Points on a hilly landscape, in no order, each with its height.
A ball rolls from a point to whichever of its 5 nearest points has the largest drop for the distance, and stops where none of them is lower. Distance is the straight distance between rows; heights are no part of it.
z_205: [ 99  91 157 115 129 127 124  73 136 173 132 117  91  44 108 150]  height 3.04
z_355: [145 138 121 136 121 136 127 163 126 136 114 125 136 161 124 100]  height 0.76
z_869: [110 106 146  97 136 131 131 114 111 134 112 115 109  67 145 140]  height 4.22
z_859: [114 123 123 106 139 117 133 148 117 112 113 125 121 130 148 117]  height 3.54
z_510: [ 92  97 172  88 144 131 120  58 142 182 115 115  76  33 123 150]  height 3.06
z_975: [158 158 118 153 111 126 126 169 129 126 115 130 160 180 121  96]  height 2.33
z_365: [104  97 167  81 144 134 126  61 128 164 105 120  80  29 139 150]  height 2.99
z_983: [110 103 159  83 143 133 134  83 117 142 102 119  90  44 150 150]  height 0.98
z_515: [174 139 130 198 119 127  76 139 178 153 194  55 171 163  96 124]  height 2.32
z_467: [ 71 124 146  55 150 124 159 102 101  79  95 185  98 121 151 153]  height 3.05
z_507: [101 117 131  96 136 117 142 132 110 105 110 133 107 111 153 137]  height 3.71
z_484: [156 135 123 160 107 147 111 160 143 149 140 125 141 167 113 117]  height 5.10
z_562: [175 183 115 203  70 132 114 192 120 113 142 131 187 214 109 107]  height 0.50
z_480: [102  98 163  70 161 131 142  71 121 140  91 125  80  43 155 155]  height 3.82
z_15: [147 115 119 160 117 151 118 139 149 151 154 116 135 141 105 114]  height 4.55
z_438: [181 153 108 196  85 131 112 170 150 140 155 124 169 192 108 124]  height 5.15
z_591: [114 156 103  99 138  95 158 142 102 102 111 175 148 176 152 118]  height 1.33
z_836: [134 128 122 130 127 136 123 156 120 134 121 119 129 139 133 104]  height 4.52
z_324: [112 105 135 102 131 139 137 127 110 131 122 115 115  87 141 126]  height 4.84
z_156: [131 113 119 131 117 150 128 147 131 144 132 115 125 136 116 109]  height 5.60
z_469: [ 98  98 162  92 138 137 125  76 130 158 115 121  94  38 131 148]  height 2.80
z_93: [133 106 121 159 129 153 111 116 150 153 170 106 128 121  94 124]  height 2.37
z_414: [140 104 112 167 139 139  96  95 157 147 175  95 119 101  95 124]  height 1.43
z_448: [106  99 153  70 171 123 151  66 121 117  88 137  81  57 161 163]  height 5.86
z_776: [102 144 110  96 143 100 157 144 103 102 109 166 128 159 153 126]  height 1.50
z_341: [125 100 119 146 127 149 119 115 134 153 154 113 117  98 109 123]  height 2.90
z_67: [156 183 102 137 131 106 150 167 113  84 112 172 184 197 142  94]  height 1.30
z_466: [166 160 122 176  97 138 119 171 135 129 129 130 165 189 114 108]  height 1.44
z_428: [151 112 116 173 139 141  92 109 160 151 184  86 131 117  92 128]  height 1.16
z_403: [182 167 106 205  67 129 112 181 141 123 154 121 184 204 103 117]  height 4.69
z_715: [100  90 151 130 133 121 112  64 141 178 145 115  87  47 101 152]  height 3.09
z_588: [185 147 109 208  92 116  87 158 174 140 191  63 192 188  99 123]  height 7.42
z_905: [ 92 115 139  84 149 111 155 117 109  92 107 150  98 109 156 154]  height 0.52
z_404: [159 123 120 185 135 138  74 126 174 146 192  74 144 136  96 127]  height 0.33
z_51: [168 142 113 184 102 140 113 154 154 147 155 118 158 189 108 123]  height 5.05
z_845: [ 87 123 138  70 150 123 163  97 110  86  95 174  86 100 155 160]  height 4.15
z_555: [133 168  97 121 139  99 153 157 110  93 111 171 165 185 141 101]  height 1.17
z_252: [108 104 152  80 150 125 145  90 115 117  99 128  93  59 152 157]  height 4.54
z_670: [123 153 108 113 146 101 146 158 110 109 105 144 139 171 145 101]  height 1.37
z_325: [171 138 105 190 109 134 101 147 177 148 178 105 165 180 105 132]  height 1.13
z_82: [155 132 108 174 112 141 105 143 162 152 162 110 150 164 105 130]  height 5.12
z_838: [120 112 126 124 121 147 127 137 122 140 130 111 115 111 125 117]  height 5.02
z_470: [ 84 107 139  55 164 125 158  74 106  85  79 173  72  92 154 167]  height 5.52
z_381: [118 137 118 112 136 117 136 156 115 116 105 133 127 146 142 107]  height 2.45
z_13: [ 73 138 131  72 139 112 158 122  96  91 101 189 110 150 155 150]  height 2.07
z_548: [170 189 117 189  84 131 115 201 110  93 139 134 201 215 118 100]  height 2.12
z_952: [ 80 132 128  81 150 106 155 129 102  93 109 168 107 140 160 143]  height 2.13
z_419: [110 102 146 111 124 137 129  98 119 155 131 116 111  61 124 135]  height 3.42
z_558: [ 97 105 148  73 161 121 156  86 110  91  94 154  83  82 162 168]  height 5.63
z_332: [115 100 127 127 119 149 128 112 126 151 139 108 116  88 118 126]  height 3.88
z_690: [145 167 113 129 132 112 136 162 115 105 109 144 157 180 131  91]  height 0.55
z_333: [170 180 124 162 105 123 129 181 114 101 116 142 184 200 121  94]  height 1.83

Call two points neighbours if one is among the 5 nearest of the other. Go from one point of each pair to the other, from neighbour to neighbour, staying as low as possible. Name the highest point that can't be avoided.
z_325 and z_690: z_869
z_466 and z_690: z_333
z_562 and z_905: z_13
z_404 and z_983: z_332

Two balls start at each pair of points below. Name the first point that both come to, or write never.
z_93 and z_205: never
z_776 and z_324: never
z_332 and z_15: z_404
